Points, in no order, along strands that fork and pass close to each other.
(in the rows, 128 means zero)
Two points are linked if the straight distance between their rows is under 51.2. Some points are linked to none.
loz: [117 144 132 138 151  91 162 110 195 174]
vug: [162 140 123 146  92 119 111 136 139 116]
Dib: [177 142 121 155 106 120 112 150 111 174]
panav: [120 170 137 113 159 127  81 131  38 121]
ser: [114 176  80 137 182  93 117 142 140 129]
lev: [115 183 110 124 181 113  99 136  75 115]
kosa: [135  85 160 116  93 150 180  98 157 116]
fimi: [137 153 165 134 125 108 118 130 113 125]
bev: [122 116 156 100 121 156  89 140  46 119]
fevas: [128 149  85 149 171  97 144 112 170 114]
rofem: [133 140 116 155 135 104 152 100 202 163]
seleb: [113  81  99 143  91 175 141 147 143  95]
dade: [153 118 115 127 100 148 135 139 109  93]
gebo: [136 121 155 138 118 111 172  81 186 124]
Koguz: [ 86 174 145  89 175  80 119 144 126 172]
Guze: [ 84  70 148 125  98 155 149 129 158 105]
vigub: [111  73 149 126  92 162 176 109 167 116]
rola: [145 127 129 144 131 114 164  84 196 116]
Nud: [ 77 104  96 130 119 154  97 165 121  66]
nub: [146 111  99 136  78 173 142 154 109  94]
geg: [156 169 112 102 150  98 159 147 115 200]
med: [119 139 144 135 139  95 145 121 168 184]
rokob: [155 134 112 122  87 165 112 164  66  90]
tato: [116  85 156 115 122 145 145 120 122 114]
Zumi: [163 123 150 138  65 127 131 115 170 136]
buf: [147 125 119 132  62 175 133 162  83  97]
todu: [153 110 112 132  70 165 168 116 157  94]
Puzu: [ 94  90 104 131 195 125 114 117 134 112]
Tuzu: [ 92  92  99 135 103 164 113 159 129  83]
fif: [177 132 115 155  84 124 100 143 139 136]
gudok: [142 118 177 127 105 116 177  84 178 123]
Riv: [172 168 121 124 132 112 142 157  98 197]
kur: [105 184 118 118 180 105 112 137  94 128]
Puret: [189 128 116 154 100 133 145 107 163 181]
paga: [ 91  92 152 118 100 163 109 154 102 107]
midut: [ 92 145 172 106 167 128 101 109  46 140]
danur: [171 120 131 150  94 129 140 101 194 164]
Dider: [ 89 185 127  98 178  91 109 139 110 154]
zan: [ 86 100 163 109  89 171  99 161  82 112]
luz: [151 123 119 132 108 125 148 106 161 101]
gezos: [104 105 164  98 108 161  96 145  55 121]
Gorof: [112 170  99 131 170  89 117 148 140 151]
beb: [116 166  76 142 194 101 133 125 150 113]
mef: [172 159 126 144 118 116 121 155  95 188]
Toku: [119 153 140 132 144  96 137 132 149 176]
fel: [109 165 114 118 186 127  86 128  50 118]
pusab: [ 91  98 106 127 188 129  91 130 114 104]
peri: [124 136 152 106 144 142  88 129  42 118]
makad: [139 114  57 147 177 128 124 123 129  86]
vab: [ 84  96  99 125 169 133  83 137 128  80]
Tikub: [120 170 102 124 161  94 111 156 135 175]
bakez: [ 90 125 187 101 171 131 107 107  59 147]
laso: [143 136 109 155 132 109 143  93 204 137]
Suz: [123 110  86 140 185 127 128 118 124 100]
Gil: [ 90 106 199 100 155 130 111 108  76 142]
Zigun: [138 100 182 116 100 130 186  87 161 119]
Mab: [139 160 101 112 160 101 138 151 123 195]
vapiv: [ 81  93  95 124 147 140  94 146 136  68]
zani: [118  94 177 113 135 135 148 115 112 121]
Pul: [195 133 111 158  89 126 102 147 114 166]
sop: [ 99 164 150 112 161  83 133 132 144 171]
Masez: [182 129 118 142  46 139 106 148 143 128]
Rore: [105  84 141 115 122 151 120 147 109 107]
Doki: [166 121 143 139  78 128 138  98 195 145]
nes: [154 136 131 127 101 130 126 130 119 100]
luso: [113 114 200 110 143 127 143 109  89 136]
mal: [137  93 106 132  87 170 162 124 151  97]
nama: [141 142  86 157 151 108 144  95 200 117]
Tepir: [158 124 137 128  62 144 156 111 174 108]

A fork is a point with three links, a tip a point with one. Leave the first point through the second and follow the links. Name the first fork or tip that comes.
Rore, tato -> midut
med, loz -> laso
Zumi, Doki -> Puret
Mab, geg -> fif
vapiv, vab -> makad
rola, gebo -> Guze

Name the points in between on the shortest way along the links from the first point to the second, in order.
lev, gezos -> fel, panav, peri, bev
pusab, mal -> vab, vapiv, Nud, Tuzu, seleb
Tepir, danur -> Zumi, Doki
luso, paga -> zani, tato, Rore
